Points, in no order, along strands that fork, close into loops and pass close to each other.
Two points are linked if the straight distance between their rows is under 48.4.
j63: [ 11   3   4   4  -1   3   3  -5  -1  -3  -7   6  -5 -17  13   0  12 -10
   8  -1  -7  -5  -4   4  -1  10   7  -2  -1 -11  16  11   0  -2  -3  22
   5 -11 -15  -9  -2  10  20   6   7  -5 -12  -5  -3   3   2  -1   0 -23
  16   2  -3 -15   9   5 -18   4 -11   3   7 -18 -19  -8   0  -9]
j539: [-10   7  -3 -14 -10   9  -1   4   0  -9 -19  -4 -11   3  -5  -1   0   0
  18  -3   8  -6  14  21  15 -17  18  18  12   5 -18  -9   0 -11   8   5
  -5  22  12  11   7 -21   1  -7  -7  13  12  -3  -7  10   8  -6 -18   1
 -16   1   3  16  -8  -4  10   1  14 -17  -3   7  17  -6  13  -7]
j176: [  5  -8 -22  -8  11 -21  -2 -10   0   1  -9 -17  -3 -13  -5  -3   0  -5
  16  -6  -2   3  -3   2  10  -9  -8   2 -12   9  -6   5 -12  -5  11  -8
  -4   2   1   3  14  -2 -10  27  -3  -2  20  -5  12   8   3  -9  -3 -14
   2  -2  14   8  -6 -11   9  32 -15  -7  23  13  -3  -4  12  -2]
j803: [ -6   3   2  -6  -7  -4   4  -8   7   6  -4  16  -9   6   1 -14  10   0
  13  12  11   5 -11   2 -19  16  11  -4   1   6 -11  -3  -7   2  -9   2
  11   9   2  -6 -11  -4  16 -23  -5  -2   4   0  -4  -2  15  14 -14   8
  -5  -7 -20   5  -2   0  -5   2   1  -2 -13 -10  -8  -3   5  -1]
j182: [ -8   8   0   1  -2   3   9   0   3   7   6  19 -11  12  -2  -9   6   0
   3   5  10   3  -6   0 -17  13   5  -5   5   3  -5  -3  -3   0 -14  -1
   6   7   1  -8 -13  -5  13 -30  -9  -9  -4  -4  -1  -6  15  15  -9  10
   6 -12 -24   0  -1   0 -13  -7   0  -2 -15  -7  -3  -4  -3  -4]
j720: [  2   1   5  -3   0  -6 -10  -3   3  -5   3  -2   4  -2   2   3   5   1
 -10  17  -2  -7  -1  -2  -6   5  -1  -3  -7  -3 -17   4   0  11   6   1
   6   1   1   3  -6   2  -1  10  -2  -5  -2   9   2   0   2  -1   1   0
   1   3   1   1   2   4   6  -1   0  12  -1  -1   4  -2  -1  11]
j546: [ -1   2   2  -7  -4  -8  -6  -6   6  -4  -3   3   2   2   0  -6   5   3
  -1  18   7  -3  -4   1 -13   8   8  -1  -6   2 -22  -3  -3   9   3   1
   7   4   7  -2 -10  -4   3  -2  -2   2   5  11   4   1   9   0  -7   6
  -4  -3  -4   8   0   1   3   5  -4   7  -4  -4  -1  -2   0  10]
j519: [  1  14   5 -14   0  -9 -18  19  -1   0  -7  -2   3   6 -11  -2  -3   5
  -8  -4  -5 -12  -3   4  15   5   2   5   1   3  -3 -11  -1   2  -2  -3
  -8   8  -4   8 -10 -21   9 -15  -5   9  10  12  -3   8   0   5  -1  15
   0  -8  -5  -3 -14 -25  24  -3   9 -12 -10  -3  13   2  10  -3]
j711: [  4  -1 -13  -9   8 -22  -5 -10  -2   3  -8 -19  -3 -20  -3   1   5  -4
  15  -6  -5   3  -6   1   7  -6  -5   5 -13  13   9   4 -10  -6  11  -7
   0  -1  -5   3  12   4  -7  36   2  -4  16  -8  11  11  -2 -12   1 -22
   3  -5  12   4  -5  -4  10  32 -19  -6  20  12 -10  -7   9  -6]
j34: [ -1  -9   1   8  -9  16  23 -16  -6  -5  -4  -3   2   0  11   1  -6  19
   4  -5  17   6   7  -4  -3 -11   8   0   6   9  16  -4   8  -9   2  -4
  -4 -10  18  -9   2   0  -9  10   6   9  -2 -12  11 -16   4  -6   2  -5
  -5  -7   0  20  17  13 -26  -1  -8   0   1   7   3   3 -11   1]
j736: [ -6   6   9   0   2   8  -1   3   6  -3  13  15  -1   9  -6   5   0   5
 -20  12   2  -3   0  -4  -9   5   4  -8   7  -2   2  -9   6   7  -9  -1
  -3  -6   4  -5 -10  -1   3 -18  -9   1  -9  -3   3  -3   4   6  -5  11
   7  -1 -17   0  -2   4  -7 -21   9  10 -14  -1  -3  -4 -13   5]
j335: [  2  -4  -3   5 -10   6  24 -12  -3  -5   2  14  -3  -5  13  -8   9   9
   1   6   9   8  -3  -4 -11  12  15  -1   7   4   5  -1   4   0  -3   9
   4 -10   7 -16  -9   0   6  -1   5   0  -1  -7   6  -7  17   5  -8  -1
   6  -6 -12  10  10  18 -27   6  -9   2  -6  -8 -15  -9 -10  -4]
j563: [  5   0   2   0   3  -7  -8  -7  -6   5  -4 -17   4 -21   4   6   6 -13
  13 -10 -10   6  -8  -5   3  -4  -9   2 -15  -1  14   9  -8  -3   2  -4
   0  -5 -11  -2  14  10  -6  25  13 -13  -3  -5  -4   8  -9 -10  11 -26
  -6   5  16  -7  -1  -3   4   8  -8  -2  18  11 -10   3  10   0]
j446: [  1   0   2  -2   7 -20 -12  15  12   9  -1   8 -10   0   5   4  14  -9
  -9   2  -1 -14 -11   4   9  21 -11  -1 -19 -14 -15  14 -13  14   4   1
   7   4  -6  11 -12   3   4  11 -22  -9   5   5   2  -7   8   6  -4   1
  19   4   6  -2  -9  -8  16  -5  -9  12  -2  -4  -2  -5  14   9]
j874: [ -6   6   4   1  -5  11   9   0   6  -7  14  15  -1   6   3   2   3   8
 -14   9   7   1  -1  -3 -11   6  10 -11   6  -1   0  -9   9   5  -7  -1
  -4 -10  13 -10 -10   2  -3 -15  -6   5 -11  -3   8  -3   7   5  -6  13
   4   0 -12   7   3   8 -15 -18   5  10 -13  -1  -7  -7 -12   5]
j74: [ -9   0  -4  -6  -8   1   6  -2   7  11  -2  10  -6  14  -8 -11  -1  -7
  13  -3   2   4  -5   4 -11   7   3   0   4   4  -6  -4  -1  -4 -10  -4
   7  15  -6   4  -2  -4   6 -26  -7  -6   7   5  -4   4   5  10  -5   7
  -4 -10  -5  -3  -1  -6   7   8  -2 -16  -2  -8   3  10   7  -7]
j846: [  8   0   0  13   6  -4 -16  10 -10  -1  -2 -20   9 -12   4  13  -1  -6
   7  -6 -12   7  -6  -7  10   0 -18  -6 -17  -8  14  16  -4  -1  10  -1
   1  -5 -10  -6  10   7  -5  22  19  -5 -13   3 -10   3 -15  -1  17  -9
  -6  14  11 -13   0  -2   4 -12   5   9   4   7   1   6  10  16]
j940: [ -2   0   9   0   4  -2 -16   8   4   0  10   1   4  10  -8  10  -7  -4
 -20   6 -10  -4   0  -4   3   4 -10  -6  -1  -6   6   3   2   8  -6  -4
  -3   0 -15   8  -2   2   0  -6  -3  -6  -5   5  -4  -3  -5   6   5   8
   4   5  -7 -16  -3   0  14 -14  11   9  -7  -2   1   3  -7   2]
j792: [  8  -3   8  11   0  15   2  -3  -3  -8   4   3   2 -13   5   7   1   2
  -1   1  -4  -6   5  -3  -3   2  -1 -10  -2 -10   7   5  10   1   0  10
   0 -18  -3  -7   1   5   5   6  10  -2 -15  -1   1   1  -3   2   6 -10
   4   6   4  -5  12   6 -15 -17  -1  12   0  -1  -3   2  -1  10]
j348: [ -7   2   3   4  -3   9  12   3   1   1  -1   2   4  18  -2  -7  -9  10
  -5   2   9   6   5   2   2 -14   8   2  14   8   0 -17   8   0   2  -4
  -8   4  23 -11   1  -5  -7 -22   0  21  -1  -1   5  -2  -5  -6  -7  16
 -12   3  -8  14   7   6  -4  -9   6  -1  -6   8   4   2 -13  -1]
j409: [  1   8  -3 -10   4 -14 -11  23   2   1  -7   0  -2   4  -9  -3   0   1
  -2  -7  -2 -14  -3   6   9   4  -3   6  -8  -5 -16  -4  -2   8   3  -6
  -4  10   1  11  -7 -16   4 -11  -9   7  12  13  -1   3  -4   1  -3  12
   4  -2   5  -1 -17 -23  27  -1   1 -11  -8  -3  13   1  15   1]
j804: [ -7   5  -2   5  -2   6  15  -3  -1   6   8  16  -8  13  -1  -7   0   1
  -1   0   6   2   1  -3 -11  10   2   0   9   1   0  -2   3   0 -16   0
   2   0  -1  -6  -8  -3   5 -24  -9 -11   1 -10   2 -11  10  12  -2   9
   9 -13 -18   0   3   5 -14  -4  -4  -1 -16  -8   4   0  -7  -4]
j271: [  3  -4  -4  10  -3   6   8  -9   0  10   8  14  -3   5   2   0   1  -6
   3 -15  -4  -1  -1  -9  -6   6 -10  -1   5 -10   8   5  -4  -3 -16   1
   2  -7 -18   4   5   9  -3  -2  -1 -19  -1  -6  -2  -8   6  12  10  -5
  11  -6   5  -8   5   5 -12   5 -10  -6   4  -8   4   3  -3 -13]
j382: [ -1 -10  -7  -6  -4  -8   2 -14   6  10   4   4   1   1  -6  -1   4 -12
   6  -9  -8   2  -8  -5  -4   2 -10   1  -8   2   1   5 -13  -3  -3  -7
   2   6 -12   6   7  14  -7   9   0 -12  11   5   1   4   2   3   5  -6
   0  -8  16  -7  -2  -7   6  21  -7  -7  16  -1  -2   8   5 -10]
j111: [ -3  -4   5  12   6  11   4   1  -4   3   9   1   8  13  -6   4 -18  14
 -18  -3   0   0  13  -8   5 -18  -1  -2  17   5  12 -11  10  -6  -5  -7
 -15 -15  10   3  -1  -1  -8  -6   4  12   1  -8   0 -10  -7  -7   5  16
  -2   2  -4   3   2   3  -5 -11  11   2 -10   6   6   3 -17   0]
j89: [  1  -3   6   5   7   7  -6   5  -3  -2   9  -5  13   9  -5   4 -11  11
 -24   6  -2   0   9  -7   1 -17  -5  -4  11   4   4  -6   7   2   2  -7
 -10  -8   6   4   0   1  -5  -2   8  16  -1   1  -2  -3 -14  -8   1  13
  -5  11  -3  -1  -2   4   3 -11  14   7  -2   4   1   1 -13  -1]
j638: [  1  -4   3   6  -1   8   1  -5  -1  -2   7  -7   9   0  -3   4  -6   9
 -12   7   3   2   9  -4  -8 -12  -3  -5   5   0  -4  -5   6   6   7  -5
  -4  -2   8   1   3   3  -8   4   7   6  -3   3   1  -1  -9  -6   1   2
  -8   6  -1   4   5   5  -2  -6   3   6   3   6   4   4 -10   4]
j906: [  6   2   2   3  -4   3  -1  -8   4   1  -1   9  -4  -9  11   1  13 -11
   0   4  -8  -5  -4   3  -2  14   1  -7  -1 -11   6  14  -4   2  -5  17
   5  -6 -18  -2  -4  13  15   3   1 -11  -9  -2  -4   1   8   7   3 -16
  11   2  -2 -11   6   8 -15   2  -9   7   7 -12 -15  -5   0  -6]
j900: [ -8   2   0  -6  -8   2   1   0   2   6  -4   0  -1  12 -12  -8  -8  -2
  10   3   1   1   4   4  -5  -3   6   5   6   6  -8 -11   2  -1  -4  -3
   3  14   7   1   1  -9   2 -24  -2   4   5   8  -2   5   2   3  -7  10
 -11  -5  -4   1  -2  -4  11   1   4 -12  -4   1   8   9   1  -2]
j682: [ -6   3   0   2  -3   8   9   4   0   9   2   4   2  15 -10  -7 -11   4
  -3   2   3   1   6  -2  -3  -8   5   4  11   4   1 -14   8   0  -7  -2
  -2   5  14  -4   0  -7  -2 -24  -2   5   1  -1   1  -2   1   1  -6  15
  -6  -4 -11   3   5   0  -3  -6   5  -8  -9   4   6   7 -11  -1]
j814: [ -5  11   8 -11  -1   4  -7   9  -2  -7 -12  -4   2  10   1 -10  -3   9
   0   5   8   2   5   9  14 -14  17  13  11  10 -13 -18   3  -4   6   5
 -10  13  18  -6   0 -13  -1 -20   0  30  -2   8  -3   8  -5  -7 -11  17
 -22   3  -4  20  -6  -1   8  -6  19  -7  -6   7   8  -4  -2  -3]
j392: [ -1   2  11   1   7   4 -14   7   5  -4  11   9   1   6  -8  12  -6  -3
 -25  11  -5  -5  -1  -2   1  10  -5  -9   2  -4   7  -1   4   8 -10   0
  -4  -4 -10   3  -6   2   6 -13  -9  -2 -10   0  -2  -3   0   9   0   8
   9   3 -13 -11  -1   2   5 -21  11  12 -11  -2  -4  -4  -8   2]
j580: [ -1   1   6  10  -1  21   9 -11  -5 -10   9   4   2   1   6   9 -14  14
  -4  -5   4  -2  11 -10  -1  -6   6  -5  12   6  12  -2  15 -10  -6   0
  -6 -21   6  -2  -4   7  -8   1   2   4 -10 -11   3 -16   0   0  14   2
   0  -9   3   6  11  10 -18 -16   5   4 -11   2   8   3 -11   8]
j952: [ -2   0   4  13   4  15   5  -6  -6  -1  10   1   4  10  -2   7 -21  13
 -11  -6  -1  -2  15 -11   3 -13   1  -2  16   8  13  -6  13 -10  -9  -4
 -10 -20   4   3   0   4  -8   1   3   5  -3 -13  -1 -16  -2  -2  13   8
   1  -6   1   1   7   7 -11 -15  10   1 -13   4  10   5 -14   5]
j508: [  5  -6  -7   4 -10   3  18 -15  -5   2  -3   9   0  -9   6  -8   4   7
   6   3   6   9   0  -5  -9   5  13   3   9   7  10   0   3   0   1  11
  10  -3   0 -13  -2   2   9   3  11  -2   6  -7   2  -7  10   1  -8 -10
   7  -6  -9   6  10  16 -20  17 -16  -5   0  -8 -15  -5 -11 -11]
j346: [  2   0  -2  -7   1 -11  -6 -10  -3   5  -7 -13   0 -22   2   4   9 -11
  12  -8  -8   4  -8  -4  -1  -2  -7   5 -14   9  14   5 -10  -5   5  -3
   2  -2 -11   0  12  11  -4  30   9 -11   5  -4   1   7  -5 -10   7 -26
   1  -2  15  -3  -5  -1   5  22 -13  -5  21   7 -11  -2   5  -7]
j781: [ -4   1   2 -10  -8 -12  -1 -11   7   1 -10  11  -7   3   3 -14   9   0
  13  15  11  -3 -10   3 -15  17  14  -2  -5   8 -17   0  -8   5  -5   4
  12   4   4  -4 -14  -4  14 -10  -5   0   9   6   0  -1  17   8 -15   8
  -4  -6 -12   9  -3   0   0   9  -2   1 -11  -9  -8  -5   5   4]
j54: [  6   0 -17  -6  11 -15  -7  28  -4  -1  -3  -7   2   2  -9  -3  -1  -5
  -3 -13  -4  -7   0   8  16  -7 -11   7  -6  -8 -16  -4  -4   3   8  -9
  -4  10   4  12   2 -17  -6  -2  -8   8  12   9  -3   5  -9   0  -6  13
   2   7  11  -5 -23 -25  25   7   2 -13   1   0  10   1  15  -2]
j701: [  6  -4   9   6  -3  18  11  -8  -2 -11   3   7   1 -16  12   5   4   6
   0   1   2  -2   2  -2  -9   3  10  -5   3  -6   8   2  12  -2  -1  10
  -1 -20   5 -10  -2   2   3   7  11  -1 -11  -4   4   0   2  -4   2 -13
   6   4   3   3  13  11 -21 -10  -5  10   1  -4 -10  -1  -5   6]
j156: [  8   5   1  -1   1  -5  -1  -1   2  -6 -11  -2  -6 -26   9   1  10 -10
  12   2  -6   1  -6  10  -3   8  20   6  -6  -1  19  12   1  -3   3  21
  14  -6 -15  -5   0  15  22  16   9  -2 -17  -6  -3   9  -8  -8  -5 -28
  13   2  -1 -18   4   3  -6  13  -7   2   5 -20 -25 -15  -2  -6]
j536: [  0 -10  -6   1  -6  -2   9 -14   3  14   7  10   0   5  -4  -3   2 -10
   6 -13  -6   3  -6  -7  -9   3 -11   1   1  -2   6   4  -8  -3 -11  -5
   3   3 -15   5   9  11  -6  -1  -2 -15   6  -1  -2   0   4   8   4  -5
   4  -6  11  -7   1  -2  -4  16 -10 -10  15  -2  -3   8   0 -15]
j743: [ -8   6   7   1   2   8   5  11  -4  11   6   7   1  18 -13  -3 -12   5
 -11  -4  -1   2   6  -2   3  -3   4   3  13   5   8 -16   9  -5 -13  -3
  -6   1   7  -4  -7  -9   4 -30  -4   2   3  -4   3  -1   1   3  -1  18
   2  -8 -19  -3   0  -6   0 -12   8  -8 -16   3   6   5 -13  -3]
j221: [  8  -2   7   8   6  11  -7   6  -2  -9   7   0   3  -9   5  13   0  -3
  -5   8  -7  -6   1   0  -1   7  -2 -16  -7 -12   7  12   7   6   4  11
  -1 -13  -3  -9   0   5   8   5   7   3 -22   3  -2   2  -5   4   8  -5
   4  11   4 -10   8   4  -9 -25   5  16   0  -2  -5   0   3  14]
j243: [  0  -8   1  11  -5  15  15 -12  -5  -1   1  -5   6  -1   1   3  -7  15
  -1   0  10   3   9  -5  -8 -15   1  -4   7   0   7  -7   6   1   6  -4
  -6  -5  15  -3   5   3  -7   7   7   8  -2  -6   8  -7  -5  -8  -2  -3
  -5   1   0  13  11   8 -17  -5  -7   1   6   9   3   3 -11   2]
j380: [  4   8  -1  -2   6 -14  -9   5   3  -5 -13  -6  -4 -30  10   3  11 -13
  17  -2  -8   1  -6   8   2   8  17  11 -16   6  19  12  -1  -6   8  14
  18  -1 -16   1   3  14  13  27   8  -6 -13  -7   2   8 -11 -14  -2 -29
  13  -1   4 -15   2   2   7  21 -11   1   5 -14 -20 -16   5   0]
j737: [  1  -2   4   0  -1   2  -5  -3   0  -5   6  -8   9  -2  -4   5  -2   5
 -12  13  -2  -2   4  -4  -7  -3  -3  -5   0  -2 -10   2   3   8   7  -3
   2   0   0   3   0   4  -4   7   4  -1  -2   8   1   2  -6  -4   4  -1
  -4   5   1   0   2   5   5  -4   3  10   2   4   5   2  -4   7]
j514: [ -3   7   8 -11   1  -3 -15  14   0   5   1  -2   7  13 -17   1  -8   4
 -13   0  -6  -3  -2   2  10   2  -1   1   5   3   6 -15  -1  -1  -9  -7
  -7  11  -6   4 -10 -11   6 -22  -4   3   6  11  -3   3  -3   4   2  16
  -2  -8 -11 -12  -9 -16  20  -3  12  -7  -6  -3   7   6  -4  -5]
j468: [  8  -5 -17  -3  15 -20   0   3  -6   2  -3 -23  -2 -14  -2  -3   4  -3
   6  -9   1   6   3   3  11 -12 -20   3 -14  -2 -13   8  -9   2  18 -12
  -4   3   6   7   8  -5 -13  32  -4  -7  13  -3   7   9  -5  -8   2 -10
   5   8  11   7 -13  -6   7  20 -15  -3  20  16   2  -3  13   4]
j642: [ -6  -6  -5  -6  -8   4   4  -6   3   4 -11  -4  -5  11  -8 -11 -11  -4
  17   6   5   5   4   8  -2 -10  10   6   9   7  -9  -8   2  -4   0  -1
   2  18  11   2   8 -13  -1 -17  -3   6   7   2  -2   5   5   0 -12   3
 -19  -2  -4   6   3  -1   6   5   4 -14   0   4   7   7   2  -3]
j87: [  7  -1   6   7   2   1  -8  -2  -8   0  -2 -14   7 -18   5   9   2  -6
   7  -2  -7   3  -1  -4   1  -2 -10  -4 -13  -7   9   9   1   0   5   1
   4  -6  -7  -2   8   8  -1  20  16 -10  -6   0  -5   6 -12  -5  12 -20
  -5  10  10  -7   4   1   0  -3  -3   8  13   7  -4   5   7   8]
j201: [  0  -2   3  -6   2 -16 -11   3   8   3   1   6  -4   2   3   5   9 -10
  -5   0  -4  -9  -9   0   5  17 -10   1 -16  -7 -12  11 -11   8   1   0
   5   4 -13  11  -6   9  -3   9 -14 -13   5   9   0  -4   6   5   5   1
  12  -3  10  -7  -3  -5  14   7  -5   8   2  -5   3   3   9   4]
j334: [  5  -4  -8   0   8 -19 -10  10  -5   0   0 -17   2  -8   3   9   3  -7
  -1  -9  -8   3  -3  -5  14  -2 -24   5 -14  -8  -9  12 -11   4  15  -8
  -2   0  -5  10   6   3 -19  30   0 -11   3   2  -5   1  -6  -3  11  -3
   5   9  15  -5 -13  -4  14   3   2   2   5   7   7   2  12   9]
j82: [ -8   7   7  -3  -1  10   4   9   1  -1  -5   0   4  19   3 -11  -7  12
  -6  -1  10   8   4   9  14 -17  13   5  14   9   0 -20   4  -7   4   2
 -12  10  21 -12   2  -8  -4 -26   1  31  -1   2  -3   4  -9 -10 -10  22
 -21   9  -7  17   2   1   2 -10  19  -4  -3  13   2  -1 -12  -3]
j503: [ -5   1   4  -3   1  -1 -10   8   3   5   9   0   7  14 -17   1  -9   1
 -15   2  -6  -2   1  -3   1   0  -6   0   4  -3   3  -8   0   4  -8  -7
  -4   8  -6   8  -3  -1  -3 -15  -3  -2   2   5  -2   1  -6   3   4  12
  -2  -1  -6 -15  -5  -7  16  -4   9  -1  -4  -1   6   7 -10  -5]
j381: [  6  -7 -17  -2  13 -22  -1   9  -2   5   0 -12   0  -8  -2  -1   3  -6
   3 -11  -5   2   0   2  13  -7 -22   5 -13  -7 -18   8  -9   6  15 -11
   0   5   5  11   6  -5 -15  24  -6  -7  14   4   3   6  -5  -4   2  -1
   7   8  16   0 -14 -10  16  15  -9  -4  13   6   5   0  13   3]
j962: [-12   7   3   0  -8   9  15   8   5  -1   0   8  -1  15  10 -11  -7  10
  -6   1  14   7  -1   2  -2  -5  15  -5  11   8   1 -18  10   1  -4  -6
  -5   1  29 -16  -6   0  -9 -27  -3  19  -5  -5   7  -5   3  -2  -9  22
 -11   3 -13  18   9   9  -8 -13   5   1 -12   6  -1  -6 -13   2]
j284: [  0  -1  -8  -9   4   1  -2   7  -2 -11 -16  -7  -7   3  -2  -7  -3   2
  15  -1   9  -7  14  15  14 -19  12  17   5   0 -26 -10   1  -2  11   5
  -5  15  13  11   9 -22   0  -5  -6  18   7   2  -2   9   1  -8 -19   5
 -14   4   6  17 -10  -9  11   3   8 -13   2   6  15  -6  11  -2]
j264: [  4  -8 -20  -2  11 -21  -2  17   1   2   3  -7   0   0 -10   0   3  -9
   1 -15  -5  -1  -4   2  14  -8 -18   8 -11  -8 -17   5 -11   1   8 -15
  -4   8   5  13   6  -5 -17  12  -8  -2  13   7   3   4  -5  -2   2   7
   5   6  20  -6 -20 -21  21  12  -1  -8   7   5   8   2  15   2]
j114: [  2   8   1 -11   5   0  -7  17  -5 -11 -13  -6   0   2   2  -8  -1   5
   3   0   9  -7   9  11  14 -14  14  17   6   4 -24 -16   3   3   9   7
 -11  10  17   4   1 -20   2 -10  -3  25   2   7  -3   9  -3  -8 -16  14
 -13   4   2  22 -17  -7  14  -3  10  -9  -5   5  15 -10  10  -1]
j759: [  4  -1   6   3  -9  16  18 -11   0 -12   5  13  -4 -10  16   0  12   7
  -1   7   5   0   0  -1 -10  12  13  -5   6  -6   6   0   7   0  -2  12
  -1 -18   4 -12  -9   2   6   4   3   0 -11  -5   4  -2  11   2  -1  -9
  10  -1  -5   4  10  14 -27  -7  -5   9  -2 -11 -14 -10  -6   1]
j505: [-11  -2  -9 -11  -9  10   2  -3   4   1 -17  -5 -10  10  -9  -4  -4  -4
  25   0   3   2   5  19   9 -14  15   9  12   7  -8  -6  -3 -15   1  -1
   1  24   9  10  15 -15  -1 -13  -6   3  13  -3  -8   9   8  -1 -16  -2
 -20   0   3   7   0  -7   8   7  11 -20   3   6  11   3  10  -8]
j184: [ 11   1   2  11   9  -2 -18  14 -10  -9   3 -18   9  -8   5  15  -4  -1
  -4   4  -9   4   0  -4   8  -2 -17 -10 -11  -5   7  17   0   2  13   2
   2  -6  -9  -3   4   2  -2  19  13   3 -13   6 -10   0 -17  -1  15  -2
  -4  16   8 -13   0   4   5 -16  13  14  -2   4   3   2   6  17]
j185: [  5  -6   3   1  -5   4   8 -16  -5  -1  -3  -5   4 -17   5  -1   5   2
   3   3   1   5   1  -3 -11   0   8   1   0   4  14   0   4   1   3   7
  10  -5  -2  -7   3   4   8  15  15  -3   4  -3   4   1   0  -7  -5 -20
   3   0  -3   3  10  10 -12  13 -15   2  11  -1 -15  -2  -6  -5]
j649: [ -6  -2   4   7 -10  21  19 -15  -4 -10   4   0   1   6  13   3 -12  17
   1  -5  15   6   8  -7  -2  -8  10   0  10  13  12  -1  13 -14  -3  -5
  -2 -11  15  -7  -3   7 -10   5   0   7  -6 -14   6 -22   5  -5  13   0
  -8 -15   2  14  17  14 -27  -5   2   1  -8   5   8   6 -12   2]
j491: [ -9   2  -3  -2  -5  -4   9  -6  10  13   1  17  -8  16  -3 -12   6  -6
  11  -4   5   3 -13   2 -13  15  -2  -3   2   1  -3   2  -9  -2 -15  -3
   7  12 -16   1  -6   3   9 -26 -10  -9   7   4  -5  -2   5  13  -2   5
   5 -12  -7  -3  -1  -6   2  11  -7 -11  -1 -12  -2   6   5 -13]
j487: [  6  -1  -4   5   7 -16 -15  11  -9  -1   0 -22   5  -9   4  13   3  -9
   6 -10 -12  10  -7  -6  15  -2 -24   2 -15  -5   4  18 -10  -3  13  -6
  -2  -3 -10   6  10   6 -16  32   9  -8  -7   3  -8   3 -12  -2  17  -6
  -3  12  16  -9  -9  -2  11  -2   6   3   5   9   4   1  14  13]
j674: [ -1  -5  -3  -7   0 -16  -6  -3   4   5   3   2   0  -1   0   3   7 -13
   1  -6  -7  -2  -7  -3   4   7 -13   5 -14  -1  -7  10 -12   2   2  -4
   1   4  -9  10   3  10 -10  17  -6 -13  10   9   2   1   1   1   8  -2
   6  -3  17  -5  -3 -10  16  16  -6   1  10  -2   3   5   9   1]
j193: [ -6   0   0   0  -3  -4  -2  -8  13   8   6  17  -7   9   1  -3  12  -8
  -5   2   3  -5 -11   1  -7  20  -5  -6  -2  -6  -3   8 -13   3 -12   2
   6   8 -22   4  -9  12  10 -13 -12 -12   0   4  -4  -5   7  13   1  -1
   8  -8  -5  -7   1   0   0   7  -7   4   2 -11  -6   1   3 -11]
j512: [  3  -1   2   1  -2   2  -4  -7  10   3   5  14  -6   0   6   2  13 -10
  -7   8  -2  -8  -5   2  -5  18  -4  -9  -1 -13   1  13  -8   6  -9  11
   5  -2 -19   2  -5  12  13  -6 -10 -14  -8  -1  -5  -3  10  12   2  -7
  10   0  -6 -10   3   7  -9  -4  -6  10   2  -9  -8  -4   2  -6]
j338: [  9   1   6  11   9   3 -16  14  -4 -11   6  -7   8  -5   5  14  -4   1
 -14  10 -11  -1   1  -3   2   0 -11 -13  -4  -2   6  14   5   3  10   3
  -2  -9  -7  -4   1   1   3  11   9   8 -17   7  -5   1 -13   1  10   2
  -1  16   4 -11   2   5   2 -23  14  19  -5   0   0   2   0  13]
j770: [  5  -6   6   3  -1   5   3 -13  -6  -1  -4 -13   6 -19   4   4   2   2
   2   3  -1   3   4  -4  -8  -6   0  -2  -4  -1   9   2   3   2   6   1
   5  -6   0  -2   8   3   1  19  16  -7   0  -4   2   6  -6  -9   3 -23
  -3   6   4   1   8   6  -7   5 -10   5  14   6  -8   2  -1   0]
j300: [ -2   1  -4   8  -4   7  12  -8  -5   5  10  10  -5  13  -1  -4  -7   1
   0 -10   0   2   7  -9  -6   6  -1   3  10  -3   5   1   7  -5 -18  -1
   2  -6 -10   2   0   3  -3 -10  -7 -15   1 -11   1 -14  10  10  11   2
   8 -15  -4  -3   6   7 -17   0  -5  -5 -10  -9  10   4  -8  -7]

How many points has the smallest loop of links through each point below? Write - if it is on no loop.
j682 -> 10
j759 -> 12
j487 -> 10
j89 -> 8

A piece is all that can be reached along the links. How many separate loops has the piece of each point below (a circle has one, a figure eight two, a Y none), and how many tips (points with one link)?
j82 -> loops 1, tips 3
j737 -> loops 1, tips 1
j346 -> loops 2, tips 1

Name the points in between on the shortest way along the links from the first point to the second, in order.
j940; j770 -> j503 j514 j519 j409 j54 j264 j381 j334 j487 j846 j87
j380; j284 -> j156 j63 j906 j512 j193 j491 j74 j900 j642 j505 j539
j759; j184 -> j701 j792 j221 j338
j701; j770 -> j759 j335 j508 j185
j952; j804 -> j111 j89 j638 j737 j720 j546 j781 j803 j182
j446; j300 -> j201 j674 j382 j536 j271
